Each scene shows the same named points in several views. A view is turned or mirrored, and shifted as a whole, has a little noise and may leave points out.

Scene 1
View 1
J925: [  3  12   5   4  12   0  -8  -5  11  -1   2   6  11   8   4  -6   0  14
  -6  -9   0   0  -2   3  -5   8 -14  -1 -10   0]
J646: [ -3  -6  -2 -18   6   4  -5 -11  15 -12  -8   4   3   3   2  -9 -12  23
  -7  -7  10  -3 -11 -13  13  -9  -1  -1  -6 -14]
J534: [ -7   8   0  -6  13 -13  -8   6  13  -9   0   2   5  15  -1   1  14   7
  -5 -10   3  -4   1   6   9   1   2  -7   0   1]
J169: [  3   5   4  -8  12  -7  -8  -5  13  -8  -7   3   2   7   2  -2  -1  13
  -5 -11   4  -6  -5  -1  -1  -1  -4   2  -9  -8]
J326: [-7  6  2 -4  6  1 -8 -2 10 -2  0  9  8  3  2 -6  6 12 -6 -4  6 -1 -6  0
  9  8 -9 -5 -3  0]
J791: [  5   3   3  -5   9   2  -5 -11  11  -7  -3   3   6   2   3  -6 -10  17
  -5  -5  -1  -3  -8  -6  -3  -1  -8   4 -10  -8]
J54: [  9  10   2   2  15   0  -2  -7  11 -13   6   0  12  12   2  -2 -10  17
  -8  -5 -15   0  -1  -2  -8  -3  -7   2 -10  -4]
J84: [-13   4   3  -5   2   0 -10  -2   6   0  -1  10   6  -2   1  -6  11   8
  -5  -1  10  -3  -6   2   8  11  -8  -4   1   3]
J962: [-5 11  2  2 11 -5 -8  3  9 -5  5  6 10 10  0 -1 11  8 -6 -5 -1 -1  0  6
  3  7 -6 -5 -2  4]
J493: [ -6  -1  -1 -10   4   1  -1  -8   5 -11   0   4   5  -1   0  -3   0  12
  -3   6  -5  -5  -9  -7   4  -2   2   0   0  -4]
J42: [  7  -1   9  -6   2   3  -3 -20   2  -4  -7   4   2 -13   2  -5 -16  14
   2   5  -5 -10 -13 -11 -17  -1  -9  13 -14 -12]
J323: [  0   5  -1  -8  12  -6  -6  -2  16 -11  -3   2   4  14   2  -3   0  15
  -6 -11   3  -2  -4  -1   7  -4  -1  -3  -5  -5]
J510: [ -2   1   2  -9   5  -4  -1  -8   0 -10   1   2   4  -5  -2   2   0   7
   1   8 -12 -10  -8  -5  -6  -1   2   6  -4  -4]
J730: [ -3   8   8  -3   6 -10 -10  -3   6   1  -5   6   1  -4   1   0   8   4
   1  -3   4 -11  -7   3  -7   9  -8   5  -6   0]
J861: [  4   5   1  -4  11  -3  -4  -6   8 -12   3   2   8   8   1   0  -4  14
  -5  -2  -9  -4  -4  -3  -3  -3  -2   1  -6  -4]
J525: [  6  11   9   3   9  -1 -10  -9  10   1  -3   6   6   0   5  -5  -2  11
  -3  -8   3  -5  -5   2 -12   9 -16   5 -13  -2]
View 2
J84: [  6  -5   0 -12 -13  -2  -7   3   6  -2  -8   7   9 -10  -4  -3  -6  -2
   2   7   4  -5 -16  -3  15  13  -9  -1   0 -16]
J962: [  8  -1  -3  -8  -9   0 -10  -1  -5   1  -3   6   2  -5  -4  -8  -2   2
  -1   7   7  -9 -13   4   8   7   3   1   8 -10]
J510: [ 17  -5   0  -3   2 -10  -7   4   2  -6  -1   6   2  -6  14   2  -1   1
   4  -6  -4  -5  -4 -11  -1   3   2  -3  -9 -16]
J169: [  1   1  -4  -3  -1  -2 -10   6  -1   1   2  -4  11   2   2   2   8   0
  -4  -4  -1 -13 -13  -1   3   5  -8   0   3  -5]
J534: [ 10   2   0  -9  -7   1  -8   5 -10  -3  -1   4   4   2  -6 -10   2  -4
  -5   6   7 -12 -12   8   2   9  -5   2  13 -14]
J42: [  5  -7  -8   2   8 -13  -9   3  12   2   1  -3  10  -8  20  17   4   5
   2 -14 -11  -6  -9 -19   5   0  -4  -7 -19  -4]
J791: [  0  -2  -4  -1   4  -5  -8   5   6   3   2  -4   8  -2   9   4   1  -1
  -5  -6  -5  -6 -10 -11   5   4  -4  -1  -3   1]
J54: [ 2  2 -6  3  8 -2 -9 -1 -1  6  4 -4 -1 -4 11 -4  0  2 -8 -3  0 -6 -6 -7
 -2  0 10  0  4  8]
J861: [ 7  0 -3 -1  5 -4 -9  4 -1  1  2 -1  2 -2  9 -3  0 -1 -4 -1 -1 -7 -7 -7
 -2  3  4  0  3 -3]
J925: [ -1  -1  -7  -3  -3  -2 -10  -4   2   8  -2  -1   4  -8  -1  -3   1   5
  -4   1   2  -7 -15  -1  12   5   4  -1   2   4]
J323: [  2   2   2  -4   0   0  -8   9  -3   0   3  -4   9   3   0  -5   2  -7
  -8   1   2  -8 -11  -1   1   7  -7   4  10  -5]
J326: [  2  -4   0 -10  -8  -2  -7   3   5   1  -4   2   8  -7  -2  -5  -5  -2
  -3   5   3  -5 -14  -4  14  10  -7   1   2  -8]
J493: [ 11  -5   3  -5   1  -7  -5   8   4  -5  -1   2   5  -5  10  -2  -7  -5
  -3   0  -2  -2  -6 -13   1   7  -4   1  -3 -14]
J646: [ -3  -3   6  -6   7  -4  -5  18   9  -4   2  -9  17   5   7   1  -3 -15
 -10  -4  -3  -2  -9 -18   5  10 -19   0   1  -4]
View 3
J646: [  8  13  17   3  -9   3   2 -11   3  -6   5  19   4 -11 -11   3   0 -10
 -10  -3  -4  -5  -6  -5 -15   3   6   5   0 -10]
J493: [ 6 -3  5 -3 -7 -3  1 -2 -1  6 -3  5  1 -5 -8  1  2 -5 -9 -4 -2 -2 -8  5
 -7  4 -1 -1  9 -2]
J730: [  7  -2   8 -10  -1  -1 -13   0   3   2   1  -2  -6   3   1  -8  -4 -21
   0  -9  11   3  -8  -4   7  -2  -2  -2   8   1]
J525: [  8   0  11  -8   4   1 -17  -5  -7  -7   3   5  -9   3  -4  -6   4 -23
   5  -5   9   5  -2  -5   9  -3   6   4  11   3]
J326: [ 11  -1   9  -4  -1   2  -6  -6   7  -1  -2   6  -1   4  -3  -3  -5 -17
  -5  -8  -1   1  -1   1  -6  -9   4   4  15   8]
J962: [  9  -9   7 -10   0   7 -13  -6  11  -1  -1  -5  -3  10  -2  -1  -8 -14
  -5  -2   2   0   2   8  -5  -8   2   3  16  11]
J534: [  7  -5  10 -11  -6  12 -11  -6  19  -1   2  -8  -2   7   0   0 -15 -13
 -10   1   2  -3   1   6  -8  -7   3   0   8   5]
J169: [  6   3  14  -8  -5   7 -14  -6   4  -6   6   3  -4   0  -6  -2  -4 -15
  -3   1   5  -1  -2  -2  -2   0   5   2   3  -4]
J323: [  6   1  13  -7  -5  11 -10  -8   9  -8   5   3  -2   1  -7   2  -5 -12
  -7   4   0  -3   1   3 -10  -1   7   4   4   0]
J510: [  5  -7   3  -8  -6  -5  -4   0  -6   8  -2  -2  -2  -3  -8  -1   5  -5
  -6  -3   4   1 -12   5   2   8  -5  -6   6  -5]
J861: [  4  -3   8  -8  -3   5 -11  -5  -4  -3   2  -1  -4   1 -10   1   4  -6
  -4   5   0  -2  -2   6  -3   6   4   1   7  -1]
J84: [ 12  -2   7  -3  -2  -2  -2  -4   9   5  -4   5   0   3   1  -5  -8 -21
  -7 -12   0   2  -4   0  -3 -12   0   2  17   8]
View 4
J493: [ -5  -3   5   2 -10  -8   3 -11  -2   9   3   2   4 -10  11   2   6  -9
  -1   6   2  17  -6   9   7   5  -1   6  -6   2]
J510: [ -5   2   5   5 -13  -4   9 -13  -4  13   6   5   5  -9  10   4   1  -7
  -4   7   6   7  -5   3   9   7   5   8   0   0]
J54: [ -1  -9   7  -4   1  -3   3  -9   1  -4  -2  10   4   7   6   8  -1  -7
  -7   6   9   7   1  -6   9   8  10  -9 -14  -6]
J925: [ -1  -5   8  -8   6 -12   4  -4  -1  -5  -2   6  -4  -8   3   7  -8   1
 -10   8   5  17   1  -6  14   6   2 -10 -10  -5]
J861: [-3 -6  6 -1 -2 -5  3 -8  2  2  0  8  4 -3  7  6  1 -9 -3  6  4 10 -2 -2
 11  7  8 -2 -8 -4]
J84: [ -3  -1   9  -5   1 -19   0  -4  -4   6   3  -4  -7 -24   6   3  -2   1
  -3   8  -1  26  -5   5  13   2  -7   3  -4   5]
J42: [-13   8   3   1 -17   8  28 -10 -13   3   2   9  13  -4   9   4  -5  -3
 -16  11   1  11  -2   6  11   7   0  -4  -3  -8]
J326: [ -3  -4   9  -6   3 -17   0  -4  -3   2   0  -1  -6 -18   6   4   0  -1
  -3   8  -1  26  -4   3  13   3  -5  -2  -8   1]
J323: [ -4 -12   4  -3   2  -8  -4   1   5  -1  -3   4   4 -14   3   4   4 -11
   5   5  -1  18  -3  -1  16   4   6  -6 -11  -5]
J525: [ -4   1   7  -7   1  -6  14  -3  -6  -4  -2   8  -1 -13   0   6 -12   3
 -15  10   3  16   1  -5  17   6   1 -11  -4  -8]
J791: [ -8  -3   4  -3  -5  -1  11  -5  -5  -2  -3   7   6  -5   7   5   0  -5
  -7   8   0  17  -3   3  12   7   2  -7 -10  -7]
J534: [  1 -12   6  -2   6 -18 -12   1   8   6   3   2  -4 -24   2   5   2  -9
   9   5   2  15  -4  -6  18   4   7  -1  -5   0]
J962: [  2  -7   9  -6   8 -18  -8  -5   5   4   2   2  -9 -19   4   6  -5  -1
  -1   6   6  16  -2  -6  15   5   3  -1  -5   1]
J730: [ -4   5   7  -3  -2 -10  11  -3  -5   7   5   4  -2 -25   2   5 -10   0
  -8  10   2  12  -2  -4  19   5   0  -1   4  -2]
View 5
J493: [ -1 -10  -8   1  -3  -8   0  -4  -6  -2   1   6  10   9  -4  -3   1   3
  -3  13   4  -9  -8   3  -4   0   3  -9  -3   7]
J646: [ -9 -16   3  -8  -7 -26   0 -14   0   7  -7  -1  -3   7 -11  -8   6  -7
  -4  16   3  -5  -9  13   1   1   5 -13  -8   6]
J925: [-14  12  -6   0   6  -3   7  -6  -8   1  -8   2  -4   8   4   4  -2   7
   3   8   5   3  -6  10   9   3  -5   2  -6   7]
J730: [ -2  14 -16  -3   0  -7   3  -5  -7  -1   3   7  -3   7   6   4  -1   5
  -7   9   4  -6   4   5  -3   7  -8  -3 -11   0]
J42: [ -7   0  -4  -6  -4 -16   4 -14   8 -13  13  -5   1  19   0   2   1   5
   3   7 -12   5  -8  -2 -10  14  -1 -10 -11  -3]
J54: [-14   6  -3   6   8  -3   3   1  -4   1  -6  -2   2   8   1  -3  -4   9
  10   6   2   6 -14  12  10  -8   3   3   1   4]
J84: [ -4   1 -12  -3  -3  -3   4  -9 -17   2  -8  13  -1   4   1   5   1   1
  -8  15  13 -12   2   5   1   7  -6  -5 -10  14]
J525: [-13  16  -8  -5   2  -7   6  -9  -3  -2  -2   0  -9  10   6   7  -2   7
   1   6  -1   6  -1   7   2  10  -8   1 -12   2]
J534: [ -4   8 -14   4   4  -8  -2   7 -11  12 -10  10   1  -2   2  -4   1   2
  -9  12  16 -13   0  15   7 -11   0   2  -3   4]
J962: [ -7  10 -14   4   6   0   2   2 -14   5  -9  10   0   3   4   2  -2   7
  -3   9  12  -8  -1  10   8  -4  -3   2  -3   8]
J791: [-11   0  -2  -2  -2 -13   2  -9   1  -1  -3  -2  -1  10  -2  -2   1   4
   3   9  -3   3  -9   8   1   4   0  -5  -7   3]
J510: [  2  -3 -11   3  -2  -6   0  -2  -2  -8   9   5  11  11   0  -3   0   7
  -3  11  -1  -7  -7  -1  -9   2   1  -7  -3   1]
J169: [ -8   6  -6  -3   0 -17   0  -4   0   7  -4   1  -5   5   0  -3   2   2
  -2  10   4  -3  -2  13   3  -1  -3  -1  -8  -1]

In a view up to two points have been moved. Name them for each view, in the order of its rows, or write none.
view 1 => none
view 2 => none
view 3 => none
view 4 => none
view 5 => J54
